Points on a hilly landscape, in no order, each with its height.
A ball rolls from a point to the lowest of its 4 nearest points, and stops where none of them is lower. Distance is the straight distance between rows; heights are no part of it.
kiku (h 2.15): [-15  -6  -5  -9   4   5   5  12   0  -3 -14   0  -6  -7  -9  -4  -9  19
   2   1   5   2  -3  -7  -8   0   3  -7   8]
vov (h 2.63): [ -4   1   4   2  -3   3   4  17  -3  10 -11   0  14  12 -10  -6  13  -2
  -4  -4  -3  13   6  10 -11  -3   5   0  -8]
meb (h 4.50): [-13 -12 -28   2   7  -6  14  13 -21  40 -50   1   1  10 -10  -8 -24  13
   0  -9   1 -23   1 -17 -37   2  10  -4  24]
tenam (h 2.03): [ 27 -19  34  25 -17 -10   6  -2   1  12  10  -2  23   1   9   9  53 -20
 -22  18 -15  30  23   3   7  -9   4  18 -52]
Talok (h 2.39): [ 30  -8  23   9 -10  -7  -2  -2   4   3  22   1  16  -6   8  10  38 -11
 -15  11 -17  19  21   1  15   2  -9  16 -42]
zot (h 1.96): [ 22 -10  13  11 -10  -3  -4  -1   3   5  18   7  17   5   7  -1  23 -13
 -13   9 -17  15  19   8   9  -6  -7  18 -42]
Bul (h 2.23): [ 24  20  32  -8  -2   8 -13 -19  44 -50  51   1 -11  -6   6   3  23  -9
   8  10 -12   4  -6  10  49  -4   2   9 -12]
zim (h 4.06): [-13  32  11 -33  30   8 -11  -3  31 -53  32   1 -38 -23  15  11 -19  -7
   7   1  12 -15 -22  23  41  -1 -11  -7  37]
nidir (h 3.54): [-12  19   4 -15   7   6  -6   0  19 -29  31  -4 -22 -19   7   2   3  10
   6  -5   8  -2  -4   9  25   3  -8   3  12]
Duk (h 3.40): [-18  16  -7 -29  17   1 -12   2  19 -42  24  -9 -27 -27   9  16 -20  -2
   6  -8  18  -8 -16   5  31  -1 -10   0  29]
dozaf (h 2.29): [-14  17  -8 -28  22   1 -16  -4  24 -42  18  -5 -27 -21  10  12 -29   0
  10  -6  16 -21 -21   6  32  -3  -7  -3  33]
Kifum (h 3.07): [ 16  -7   6  17  -9   0  11   5 -10  19 -10   0  30  15   1   3  23 -15
  -5  10 -15  23  19   4 -14 -15   3  15 -28]
nem (h 2.13): [ 29  15  34  -2 -10  10  -9 -17  46 -57  53   6  -5 -15   9   2  30  -7
   1  10  -8   4  -4   7  56  -6  -8  11 -21]
Fira (h 3.56): [ -3 -10  -1  12 -15   3   0  14 -20  17 -14  -5  19   8 -10  -5   3   8
  -5  -8  -2  13   6   2 -20  -8   3   8 -13]
Raf (h 1.87): [-10 -16 -12  -4  -4  -9   4   7 -29  21 -29  -3   3   2  -2 -11 -24   7
  -1  -9   3 -10  -5 -21 -26   5  14  -7   4]
pamur (h 2.41): [ 17  33  20 -12   9   8  -9 -13  40 -44  51   5 -18 -11  12   0  17  -4
   7   7  -9  -2  -9  12  42  -4  -1   8   0]
biri (h 1.61): [ 26 -15  32  29 -18 -18   4   1  -5  17   7  -6  20   5  13   9  48 -17
 -19  21 -18  25  28   4   2  -9   6  22 -51]
suro (h 5.31): [ 33  17  23   1  -3   4  -6 -11  17 -28  35  11   8  -7   2  13  39 -15
   9  16 -13  17  13   9  33   1  -4  16 -31]
noli (h 3.10): [ -1  28  11 -13  11   1  -5  -1  28 -31  32  -1 -21 -19   5   2   9   8
  -3   0   3   2  -4  16  29  -6  -5   8  10]
fofep (h 3.47): [-28   9 -30 -13  12   4   1 -11   3 -10 -13   9 -18  -8  -9   2 -38   8
   4  -7  15 -30 -15 -11  -2   2  -1 -25  40]
bopud (h 4.00): [ 17 -28   4  36 -30   0  12  -4 -32  39 -22  -5  34  15   2   0  29  -5
 -10  12  -9  29  26  -1 -34 -13   2  20 -37]
didi (h 2.11): [ 26  25  23  -5   2   4 -12 -13  32 -42  48  11  -4   2   5  11  24 -12
   7  11 -16  -1   5   6  41  -7  -3  13 -18]
Kado (h 3.32): [-12  22   6 -18   9   2  -5   0  25 -34  30  -3 -22 -21   6   1   1   6
   5  -6   8  -4 -11  13  31  -5  -5   4  16]
gizul (h 2.99): [ 14  32   8  -6   3   8  -5  -8  24 -24  39   1  -9 -11   1   4  19   6
   4   0  -1   4   1  11  22   1  -5  10  -1]
gak (h 2.70): [ 19  21  13  -4   6   7  -7 -10  26 -19  33   4  -2  -5   1   2  27   2
   0   8  -9   9   5  11  21   0  -7  12 -15]
tozuv (h 5.91): [-26  21 -23 -23  24  10   0 -15  13 -21  -1   4 -23 -16  -9   0 -47   1
  11 -14  29 -33 -29   0  14  15 -10 -24  55]
Gib (h 3.38): [  5  31  19 -20  16  10  -8 -14  46 -53  50   4 -33 -16  20   1   3  -5
   0   2  -3  -2 -19  12  50   1  -3   0  13]
tam (h 3.21): [-11 -27 -15  15   0  -2  12  12 -42  54 -49 -12  22  20 -10  -7  -7  12
  -3   2   1  -4   9 -11 -49   5  15  -8  -2]
zad (h 3.72): [ 16 -18   9  28 -19   0  11  -3 -22  34 -15  -3  31  14  -2   5  31 -12
  -5  15  -8  33  19   6 -21 -20   1  23 -34]
Redi (h 1.70): [-14  -1 -25 -11   4   0   7  11 -20  33 -43   0  -6   3 -10  -9 -28   7
  -3 -14   8 -28  -8 -21 -31   7  10 -10  29]
Zul (h 3.87): [ 28  14  28   6  -5   0 -11 -10  13 -13  32   7  11  -9   4  10  32 -10
  -4  20  -9  22  19  10  23   5  -8  18 -37]
nufo (h 2.97): [ -7 -22 -12   6   6  -5  14  13 -35  45 -47 -10   9  10 -11  -9 -12  13
   2  -2   2 -20  -3 -12 -44   5  13  -3  11]
Sido (h 3.92): [ -5   0  -4  -9   5  -1  10  16   2 -13   2  -4 -17  -8   1  -5  -7   2
  13  -6   4  -3  -9   1   5   8  -7  -6  16]
bida (h 1.46): [ 27  12  27   3  -5   7  -9 -14  29 -48  44   5   1  -5   5  11  35 -11
   5  12 -16  12   8   8  45   0  -3   9 -30]
zuz (h 8.27): [ 21 -28  19  36 -18 -14  13   1 -23  40 -14  -6  28  12  11   2  48 -11
  -3  20 -11  36  28   2 -23 -19   4  25 -46]
gike (h 3.98): [  2 -19  -2  18 -15  -2   3  10 -32  26 -21  -6  21  14  -5 -15   1   8
 -11  -8  -5  13  12  -8 -27   4   4   0 -11]
bib (h 4.35): [ -6   1  -2  -4   0  -3   4  10  16 -17  16   0 -15  -4   5   0  -4   1
  12 -10  -5   5  -8   5  12   4  -7  -4  14]
falup (h 2.26): [ 30 -26  34  44 -30 -20   8   0 -23  37  -9  -5  35  20  10   8  65 -14
  -6  26  -8  44  31   8 -29 -13  10  18 -54]
Zudu (h 4.40): [-21  -9 -34  -5   5 -11  14  11 -23  41 -52   0  -3   6  -9  -6 -31  10
  -3 -13   9 -27  -5 -14 -33   5   4 -11  31]
Gov (h 4.21): [  0  31  17 -18  10   5  -8  -6  36 -42  40   5 -33 -15  13   2   5  -1
  -1  -1  -3  -2 -16  18  38   1  -2  -1  19]
Gitu (h 3.81): [ 14 -10   7  18 -13   5   7   2 -13  25 -15  -1  28  13  -3  -2  16 -10
  -7   4  -4  26  17   6 -21 -17   1  17 -23]
lati (h 3.22): [-27  34 -19 -31  18   6 -16 -14  22 -36  18   6 -34 -16  -1  -4 -62  -1
  15 -18  32 -35 -47   1  27  10  -8 -22  57]
lin (h 5.24): [ 24 -24  12  32 -23  -6  12   4 -27  35 -19  -7  31  10   6   5  37 -11
  -8  19  -4  32  24   2 -28 -18   0  20 -41]
vip (h 5.15): [-18  13 -24 -21  23  11   2 -15  12 -22  -3   5 -22 -11  -8  -1 -42   4
   9 -14  20 -32 -29   0   9   8  -7 -23  45]
katil (h 3.79): [  9 -15   8  20 -16   3   9  -2 -19  26 -17  -5  31  12  -4  -2  18  -5
 -17   2  -6  21  15  -1 -23 -11   0   9 -24]
Somi (h 2.62): [ 28  -1  19   6  -9   0  -1  -7   9  -6  26  10  11  -5  10   9  34  -8
 -11  11 -16  14  21   4  22   2  -9  18 -38]
sevol (h 1.42): [ 19 -13  11  13  -7  -6   2   6   1  13   7   2  19  17   3   2  28 -20
  -9   7 -21  15  22   7   1 -12  -4  11 -38]
nerut (h 3.17): [-11 -13   0   3 -10  -4  -1  12 -25  14 -21  -6  10   4 -11 -12  -7  17
  -2  -4   2   4  -4 -10 -17   1   5  -2  -3]
bobo (h 1.36): [ 22 -35  24  50 -33 -11  19   0 -29  45 -26  -3  40  12   4   7  45  -9
  -2  22 -10  39  32   1 -39 -16   2  18 -45]
subaf (h 2.60): [ 30  -3  30  14  -9  -5  -1  -3   7  -3  22  10  18  -5   3   7  42 -12
 -20  23 -15  27  23   7  16   3   0  21 -52]
pesaz (h 2.72): [  7   3   5   3  -5  -3  -5   4  20  -9  30   0   0  -4   4  -4   9   4
  -2  -5  -9   5   8   5  13  -1  -6   6 -13]
zanuz (h 1.40): [-16   2 -32 -17   5  -4  -3   3 -12  13 -27  13  -8  -2  -5  -3 -39   6
   3  -9   6 -24  -9 -14 -24   8   9 -18  27]
Vun (h 4.41): [-27  20 -24 -19  25  15  -6 -18  11 -25  -9   6 -26 -12 -12  -7 -52  11
  11 -20  25 -36 -26  -2  14  12  -8 -25  58]
sos (h 3.84): [ -9 -29 -11  25  -1  -8  12   9 -45  55 -53 -12  27  22 -10  -7  -2  19
  -1   2  -1  -6  19  -9 -52   2   9 -11  -5]
Tadav (h 3.04): [ -2 -10  -1  10 -15   2   5   8 -13  15 -11  -2  22  15  -9  -6  10   3
  -7  -1  -4  21  12   9 -15  -9   6   5 -14]
moduk (h 2.10): [ -2 -21  -6   6  -2  -8   2  15 -30  28 -29  -9   4  10  -7 -12 -15   6
   1  -9   0 -10  -2 -14 -27   2  15  -4   2]
sobo (h 2.85): [-10  17 -12 -28  17   5  -8  -6  16 -30  15   1 -26 -19   1   7 -29  -3
  20  -7  12 -17 -20  -2  22   0  -8  -6  35]
pelaz (h 2.24): [ 27 -13  20  18 -13  -4   0   1   5   5  13   2  17   3  11  11  38 -17
 -18   9 -16  16  24   3  12  -7  -5  20 -40]
vapa (h 1.44): [ 2  0  2 -2 -4 -4  1 14  9 -5 15  0  3  7 -2 -6  9 -6  2 -6 -8 10  1  2
  9  3 -5  1 -6]
Susu (h 3.63): [ 10 -30  -8  27 -25   0   8   0 -37  34 -24  -9  27  21  -7  -3  14   0
 -11  -4 -12  20  17  -4 -36  -7   4   8 -25]
gurat (h 2.28): [ 10  -7   4  10 -10   4   5  10  -4  16   0   2  20  18  -2  -2  19 -13
 -10   6 -13  18  10   6  -3  -9   0  13 -24]
Neve (h 1.63): [ 27 -21  32  34 -19 -16   4  -3 -11  19   2  -8  20  14  12   9  55 -20
 -20  20 -15  31  29   4  -3  -8  13  21 -58]
vik (h 2.64): [  6  32  12 -13   6   4 -10 -12  34 -38  46   5 -25  -7   5  -5  14  -3
   2   5  -6   1 -14  14  37   2  -1   4   9]
banil (h 3.02): [  4 -27  -4  30 -11  -2  16   2 -50  47 -39  -7  32  35  -4   3  15   0
 -11   6 -17  19  18  -1 -55   1   5  -4 -13]
zudes (h 3.70): [  7 -19  -9  19 -21   2   6   0 -38  36 -22 -10  24  26 -10  -2   7   1
 -14  -5  -6  12  12  -6 -37   5   7   1 -15]
seb (h 4.60): [-25 -21 -43   9  -1 -12  11  12 -32  54 -65  -9  12  13  -9 -10 -28  17
   4  -9   3 -19  12 -19 -54   0  18  -7   7]
fumok (h 4.05): [-19 -30 -17  26   1 -10  11  15 -39  52 -60  -9  22  18 -13   0 -12  25
   2   1   6 -11  18 -16 -51   4  17  -9  -4]
zadat (h 2.67): [-18  -6  -2  -1  -3  -2   5  11 -12   7 -25  -4   1  -4  -9  -6  -8  15
  -1  -4   3  -1  -1  -7 -11   1   2  -3   1]
lemel (h 7.57): [-19   0 -14 -16   6   4   3   3  -5   0 -18  10 -12  -9 -13  -2 -26  11
  -2  -4   7 -18  -8 -12  -4  -1   4 -18  19]
Mipe (h 2.51): [ 21  20  26 -10  -3  12 -22 -18  48 -54  53   6 -15  -9  10   2  18  -7
   0   5 -14  -2 -16   5  54  -3  -8   3 -11]
vuna (h 0.78): [ -2   6   2  -3  -3  -4  -7   4  10 -10  22   0  -8   1   3  -2   9   3
   9  -7  -5  12   2   1  15   9  -9   0  -1]
fuvok (h 5.25): [-10  -2   4  -3  -1   3   5  11  -4   8 -15   3  12   2 -14  -9  -6   7
  -1  -4   0  12  -3   8  -6   0   4  -1  -2]
Sivo (h 2.87): [ -8   9 -13 -33  14   0 -11   1  14 -32  11   1 -24 -16   5   4 -30  -3
  20  -7  14 -13 -19   1  22   4  -7  -7  29]
Mapid (h 2.40): [ 24 -22  28  42 -27 -21   8   2 -17  30  -8  -6  29  20   8  15  66 -17
  -4  23  -9  40  29   3 -19 -10  11  20 -52]
Kof (h 2.59): [ -3 -27  -3  26  -9   1   7  10 -45  50 -44  -9  28  30  -8  -1   9   9
  -6  -3  -4   5  14  -6 -49  15  12  -8  -7]
Gimog (h 2.73): [-10 -15 -16   2  -1  -5  11  12 -29  36 -41  -4  -1   7  -9 -11 -16   6
   1  -9   0 -19  -7 -17 -28   7  12  -7   8]
semu (h 3.74): [  8 -21   0  27 -21   5   3  -4 -30  27 -15  -9  29  18  -3   1  16  -2
 -14   4  -6  22  18   3 -31  -9   2  14 -25]
pomep (h 2.27): [ -4 -22  -6   6  -4  -9   8  14 -36  34 -29  -9   7  13  -9 -16  -8  11
   0  -5  -4  -5  -2 -13 -34  10  14  -6   0]
Geso (h 5.13): [ 28  12  18   0  -1   3  -8 -11  20 -17  35  12   9  -5   3   8  30  -8
   0  12 -10  10  16   9  20  -2  -6  18 -28]
tedo (h 6.24): [ 18  27  42 -19   0  13 -17 -20  60 -64  62   7 -14 -25  17   0  18  -9
   3  13  -2   1 -16  13  59  -7 -12   6 -10]
rerup (h 1.86): [ 26 -14  21  26 -17  -9   6   2 -14  22  -6  -4  30  16   6  10  39 -21
 -10  21 -15  29  27   5 -14 -20   8  20 -42]
Tofa (h 2.43): [ 31 -14  28  22 -14  -7   2  -2   2   6  15   4  16  -7   4  11  44 -13
 -23  20 -17  26  27   7  10  -5  -9  16 -50]
tazoz (h 6.60): [  4  12   6  -4  -2   0  -4  -4  19 -17  32   1  -8  -9   5  -2  11   7
   5  -6  -4   4   2   6  16   2  -5   5   1]
mem (h 2.14): [ 27 -20  29  41 -27 -22   7  -3 -18  26  -1 -12  28  19   5   7  65 -17
 -10  26 -17  40  31   1 -17 -16  16  18 -58]
Bafu (h 6.38): [-11  -2 -10 -16  11   3   4   8  -1  -6 -13   5 -14 -11  -7  -3 -16   5
   7   3   1 -14 -12  -2   1   2  -1 -14  17]
Vusi (h 3.24): [ 15  -1  10   1  -4   7  -2  -3  20  -5  26   9   4  -4   3   1  22  -3
  -3   3 -11  13  12   3  13   1 -10  10 -23]
Teg (h 2.89): [ 32   3  28  10  -8  -3  -1  -8  12 -10  33   8  20 -10  13   5  34  -7
 -12  20  -9  20  22   8  19   2  -7  13 -40]
nesin (h 3.59): [-26  10 -29 -21  12   0   1  -7   0  -7 -19   5 -19   1 -12   3 -42  13
   7  -7  12 -28 -10 -16  -6   5   2 -23  40]
kib (h 5.14): [ -4  -4   2   4  -6   1   7  12 -14  14 -19   0  16   3  -7 -10   8   9
  -5  -3   3   8   6   2 -16  -6   5   0 -12]
fuviz (h 2.83): [  4  -2   4   5  -8   0  -4   5  18  -7  25   3   4   4   0  -2  13   0
  -4  -3 -10  11   9   3   9   6 -12   9 -18]
zigus (h 2.82): [-19  27 -15 -27  18  12 -11 -15  18 -30  11   0 -27 -12  -3  -5 -53  -8
  16 -17  28 -31 -37   0  25   9 -10 -22  54]
kanam (h 3.69): [ 16 -40   2  38 -33  -5  10  -3 -33  49 -28  -5  30  19   4   7  30  -2
 -10  12 -19  31  27   0 -45 -18   6  10 -38]
bubem (h 3.67): [  0  36  18 -23  16   5 -11 -16  48 -58  52   1 -45 -19  19   4  -5  -7
   0   2  -2  -3 -24  17  55   6  -9  -2  23]
vuz (h 1.35): [-24  14 -11 -34  25   9 -19  -5  28 -42  22  -2 -29 -26  10  10 -38  -4
  13 -13  20 -27 -22   5  32  -2 -10  -4  31]
bano (h 4.15): [-13 -14 -23   7   0  -5  12  13 -25  46 -50  -8   0  10 -12 -10 -22  18
  -3  -6   4 -22  -1 -15 -39  11  12  -3  15]
fode (h 3.48): [ 11 -33  -7  32 -27   3   9   2 -41  47 -29  -8  31  28  -4   3  19  -2
 -11   0 -17  26  20   1 -45  -9   5   6 -30]
mosa (h 5.35): [-15   0 -17 -17  14   3   5  -1   1 -11 -13   5 -14 -13  -6   3 -26   8
  10  -3   5 -18 -14  -2   1   0  -2 -17  25]
gogub (h 1.67): [-10  -7 -17  -7  -1  -3  -1  12 -24  20 -27   0  -3   3  -4  -9 -30   8
   4  -3   4 -18  -9 -19 -23   5  14 -11   7]
Div (h 3.53): [  6 -28  -7  27 -18  -1   9   2 -43  42 -32  -7  25  35  -7  -7  11  -2
  -9  -2 -15  17  13  -3 -46   7   9   1 -22]
falos (h 5.26): [ -1  32  17 -26  18   7 -12  -8  34 -45  39   3 -31 -19  17   1  -2   2
   4   2  -3  -4 -17  22  47   1  -2   2  25]
fise (h 4.12): [-17  15 -15 -26  18  15  -7 -11  17 -30  12   5 -23 -15   0   3 -40  -5
  18 -11  26 -26 -37  -3  20   3 -11 -14  48]
zuna (h 3.31): [-11  -1  -6 -17   7   2   3   7   6 -18   5   4 -16 -11  -4   4 -12  -2
  14   0   7  -6 -16  -7  13   8  -9  -5  23]
sifem (h 4.57): [-19 -30 -37  22  -6 -11  10  13 -36  63 -64 -12  19  18 -10  -7 -26  18
   7  -3   6  -8  16 -26 -58   2  18  -9   0]
pepi (h 3.78): [ -1  24  10 -11   6  -1  -5  -3  23 -27  38  -5 -12 -17   5   2  12  14
   3  -1   2   3  -1  13  27   2  -5   7   6]
fuvil (h 1.94): [-20  23 -13 -34  23   6 -19 -11  30 -43  21   0 -24 -19   8   6 -47  -6
  15 -14  26 -21 -32   4  31  -3 -12 -16  39]
dofe (h 0.30): [ 25 -21  21  27 -15 -11   9   2 -10  18  -1  -6  19  17   8   7  43 -21
 -13  20 -22  26  22   2   1 -12   8  19 -51]
reku (h 1.38): [-15  -4 -32 -18  -1  -7   5   9 -22  25 -29  11  -6   0  -5  -6 -28   7
   0 -11   6 -22 -12 -23 -23   7  15  -7  31]
bufa (h 2.96): [-23   9 -30 -17  10   2   0  -2  -9  -1 -20   9 -13  -5  -7  -2 -33   7
  -2  -6   8 -23  -8 -20 -16  -1   5 -19  24]
Kibaf (h 3.46): [-34  37 -16 -31  30   1 -14 -15  25 -29   9   9 -33 -21  -1 -13 -72   5
  17 -21  31 -39 -51   2  33  18 -12 -21  63]
lat (h 3.11): [-22  22   1 -32  33   9 -18  -4  33 -54  28  -3 -34 -26   6   7 -36  -4
   4  -5  19 -26 -26  19  41  -2 -16  -9  37]
kef (h 1.43): [ 25 -16  22  28 -13 -10   3   3 -10  19  -4  -2  19  17   5   7  32 -21
 -16  13 -16  26  20   4  -8 -18   0  17 -41]
Dunu (h 1.76): [ -8  -1 -15 -22  14   8   5  -6  11 -22  -5   5 -22  -9  -8   1 -26  -1
  12 -12  12 -21 -24  -2   9   8  -7 -13  37]
kif (h 4.46): [-20 -18 -30  20   0  -8  14  11 -38  51 -59 -14  14  15 -11  -9 -21  18
  -1 -10  10 -17  13 -11 -47   6  17  -1   5]
Muv (h 3.68): [-21   4 -24 -18  14   8   5  -5  -1 -11 -21   8 -14  -8 -10   1 -32  11
   5  -5  10 -23 -13  -9   1   6  -3 -18  32]
Bik (h 2.25): [-21  26 -14 -31  23  14 -19  -9  27 -36  14   1 -24 -25   5   3 -48 -11
  17 -17  30 -33 -36  -4  28   6 -14 -20  44]
Lare (h 2.38): [ 21  26  17  -4   7  14  -8  -9  31 -33  45   8  -3  -1   6   7  25  -6
   8   8 -12   5   5  13  33  -2   3  13 -12]
Fos (h 3.99): [ -8 -14   1  10 -14  -3   5   9 -32  18 -22  -8  13   5  -6  -7   0  13
  -5  -9   0   5   1 -11 -25   3   6  -4 -11]
pavus (h 1.77): [-10  -4   7  -2   0  -1   9  15  -1  -3  -2   4  -1  -1  -9 -13  -2  12
   5  -2  -3   8  -3   2   3   3  -4  -5   7]
demib (h 2.16): [ -2 -13 -21  -7  -1  -3   6  14 -24  30 -35  -2  -5   6  -6 -13 -25   6
  -1  -4   2 -25  -4 -21 -31  11  13  -8  17]
Muli (h 1.51): [-14  -6 -22 -15  -1  -5   4   9 -16  17 -25   3  -9  -6  -5  -6 -27   9
  -3  -2   1 -18  -8 -20 -24  -1  12 -14  15]
Kofev (h 2.37): [  8  -6   6   8  -4   1   2   2  15   5  13   4  17  11  -2  -4  16 -10
  -5  -2 -13  17  10   4   4  -1  -8   8 -13]
daza (h 2.31): [ 21  -4   7  12  -8   2   0   2  12   1  17   5  10   2   3   4  25  -8
 -10   2 -17  10  18   2   7  -1  -3  10 -32]
gur (h 3.49): [-27  25 -19 -24  24  14  -9 -16  15 -23  -1   2 -27 -17  -5  -7 -50   4
  11 -23  28 -40 -36   2  18  17  -6 -25  62]
gube (h 2.30): [ 29 -34  28  51 -33 -20  16   3 -27  44 -21  -2  42  14  11   7  64  -5
  -7  21 -11  43  37   5 -36 -16   4  23 -50]
kupi (h 1.56): [-3  1  2  1 -3  1  7 14  3  2 -2  5  3 10 -8 -8  9  2  2 -2 -9 16  1  6
  2  6 -1 -2 -5]
reni (h 4.53): [-11  19   4 -21  17   0 -13  -2  25 -38  25  -6 -29 -22   9  11 -10  -2
   6  -8  14 -16 -10  12  34  -5  -2   2  22]
siku (h 4.04): [-17  30   4 -32  26   9 -12   0  30 -46  28   0 -28 -26  12  12 -21   0
   5  -5  17 -15 -17  14  41  -2 -11  -4  28]
Fepa (h 2.90): [-11   7  -9 -20   8   0  -4   2  11 -29  13  -3 -26 -17   9   8 -13  -6
  18 -11  10  -8 -16   0  19   1  -5  -3  24]
ged (h 2.93): [-12  15 -16 -32  19   5 -11  -6  20 -33  16   7 -29 -18   1   4 -38 -10
  18  -9  21 -20 -29   0  22   4 -14 -12  38]
Rup (h 2.42): [  3 -23  -5  13 -10  -2   8  12 -39  43 -36 -11  16  25 -13  -4  -1   9
  -4  -2  -7   1   5 -13 -39   8  16  -2  -8]
mut (h 2.69): [-15  10 -21 -15  19  12   3 -10  10 -20 -11  10 -22 -13 -11   2 -35   5
  15  -9  17 -35 -24  -1  12   3 -11 -17  43]
munem (h 2.66): [ -7 -29 -12  31  -6  -3  10  13 -49  54 -49 -10  37  30  -7   2  11  12
 -13   3  -6  11  21  -5 -60   8   4  -7 -13]
sumus (h 1.62): [  5  -1   2   1  -6   3   1   7  10   0  17   4   3   8   1  -5  12  -8
  -1  -4 -12  13   2   6   0   0  -6  -3 -11]
lif (h 2.91): [  8  31  14 -12   7   4  -9  -7  26 -29  36   1 -12 -10   5  11  19   6
   4   2  -1   1  -3   8  29   0  -1   8   4]
pip (h 1.41): [ 0  3  0 -3  1 -4  1 13  9 -7 11  2 -8  3 -2 -7  5  1  5 -5 -6  7 -3  9
  6  7 -2  1 -4]
dagin (h 5.28): [-17 -39 -28  22 -15 -17   9  16 -50  78 -62  -3  26  29  -9 -10 -26  16
   7   1   9   2  15 -20 -70   2  17 -10   4]
Viv (h 2.98): [ 18  12  16  -2   0   5  -1  -4  21 -11  33   2  -1  -7   3   5  21   1
   1   6  -8   7  12  10  19   0  -9  13 -14]
katu (h 3.28): [-30  30 -22 -22  25  12  -9 -15  15 -27  -1   5 -26 -17  -5 -10 -56   5
  10 -18  31 -39 -39  -3  26  16  -6 -23  63]
Lub (h 3.33): [-21  10 -28 -25  19  10   2 -12   7 -16 -12   6 -20  -8 -12   3 -35  11
   7  -7  15 -29 -19  -7   3   4  -5 -23  40]
nesub (h 2.00): [ 21 -16  17  22 -12  -6   4   5  -3  15   1   2  18  14   5   4  34 -25
 -17  12 -21  22  21   6  -6 -10   2  17 -40]
gubi (h 2.68): [ 24 -18  21  24 -16  -5   8  -3   2   9   9  -6  19   4  10  10  36 -22
 -13  15 -20  21  27   4   4  -3   4  17 -45]
zif (h 4.91): [ -9  10  -5  -8   2  -2  -2   4  17 -18  23  -5 -21 -16  11   1   3   4
  13 -10   4   5  -4   1  19   6 -12  -2  11]
Tun (h 3.18): [-24  30 -19 -26  20   6 -10 -15  19 -28   8   7 -28 -13  -1  -8 -62   2
  13 -17  30 -36 -39  -4  27  12  -8 -22  61]
vafon (h 1.31): [-22   6 -30 -17   8  -5   5   6 -10  21 -30  12 -14   2  -8  -2 -40  10
  -2 -15  18 -28  -8 -21 -25   6   3 -16  37]
Naba (h 2.05): [ 18 -11  11  13 -10  -1   0   2  11   6  18   3  11   7   3   2  28  -5
 -14   4 -17  14  19   4   3  -2  -7  14 -33]
mek (h 4.42): [ -6  30   9 -25  20   6  -9  -7  28 -41  33  -3 -29 -20  11   6  -3  -2
   3  -1   9  -8 -14  13  37  -2  -5  -1  27]
Bipo (h 4.07): [ -3  31  16 -25  24   7 -12  -7  37 -54  41   2 -44 -21  17   7 -10  -9
   2   2   5  -7 -22  21  46   3  -5  -1  22]
bera (h 3.57): [ -1 -15  -2  11 -21   1   1   5 -24  24 -18  -9  25  18  -7  -8   4   5
  -7  -7   1  14   7  -1 -22  -8   5   6 -19]
ruret (h 3.39): [ 31  19  24  -4   6   5 -10 -17  26 -34  39  12   0  -2   4   6  30  -9
   6  14 -13   9  11  10  33  -3  -4  15 -25]
beg (h 2.84): [-10 -33  -9  26  -2  -7   8  13 -52  56 -46 -14  30  27  -5  -2   2  20
  -7   9  -2   3  25 -13 -59   5   7  -5  -9]
viga (h 2.71): [  4  -1   6   8  -4  -1   0  13  -5  12  -4   2  19  14  -8  -1  11  -6
 -10   0  -9  18   8   8  -9  -9   3   3 -15]
goki (h 3.94): [-16  15 -23 -24  19   9  -2  -9  13 -26   6   2 -22 -15  -2   3 -35  -6
  17 -11  22 -26 -29  -3  16   1 -14 -15  43]
Lor (h 1.73): [-15  -9 -15  -8   3  -8  -4   9 -13  11 -27   3  -5  -7  -4  -7 -27  15
  -5  -8   6 -12  -5 -13 -16   1  10 -11   8]
Dibar (h 0.73): [  8 -24   0  19 -15  -8  -1   8 -42  29 -27 -10  20  25  -8 -11   2   4
  -2  -2  -4   6   6  -9 -38   9   9  -3 -10]
sev (h 2.80): [ 13  28  27 -18   1   8 -12 -17  50 -48  56   2 -30 -12  12  -4   7  -1
   7   2  -7  -2 -18  13  50   1  -5   3   7]
tuku (h 5.18): [-19 -37 -22  28  -5 -16   9  17 -40  57 -61 -15  31  22  -8  -5 -10  18
  -1   1   5   2  24 -18 -60   3  14  -9  -9]
Marom (h 2.09): [ -9 -12  -5  -4  -5  -5  -5  10 -26  20 -23  -2   6   2  -4  -9 -16  11
  -1  -8   2  -8  -5 -19 -25   5   5  -3   1]
Fivu (h 3.71): [-33  15 -39 -21  16   1  -7 -15  -2  -2 -13  10 -20  -4  -4   0 -52  13
   8 -12  16 -29 -12 -14  -8   9   3 -31  49]
veser (h 3.58): [-35  16 -29 -15  24   4   0 -15   6 -13 -14   5 -21  -6 -12  -2 -45  14
   8 -14  21 -34 -17  -9   4   7   0 -29  45]
Vanan (h 3.30): [  6  32  23 -19   6  13 -13 -22  53 -59  63  10 -32 -21  17  -5   7  -4
  -2  10  -1   1 -25  10  54   4 -10  -3   5]

Where does a ball stop that starts at each point below?
Fos | vafon
Zul | sevol
kib | vuna
bera | sevol
pomep | vafon
Fira | sevol
gur | vuz
mek | bida
Kibaf | vuz
Geso | bida
Gimog | vafon
tozuv | vuz
subaf | sevol
lati | vuz
Vanan | bida

Call two points neighbours if one is among the 4 nearest of the other. Go from one point of each pair to the other, from neighbour to neighbour, staying as low as possible. Name the highest point that can't be avoided.
vuna and vuz | Sido
dofe and Dunu | nesin
dofe and bida | Viv
Dibar and vafon | Rup
bobo and vuna | Kofev
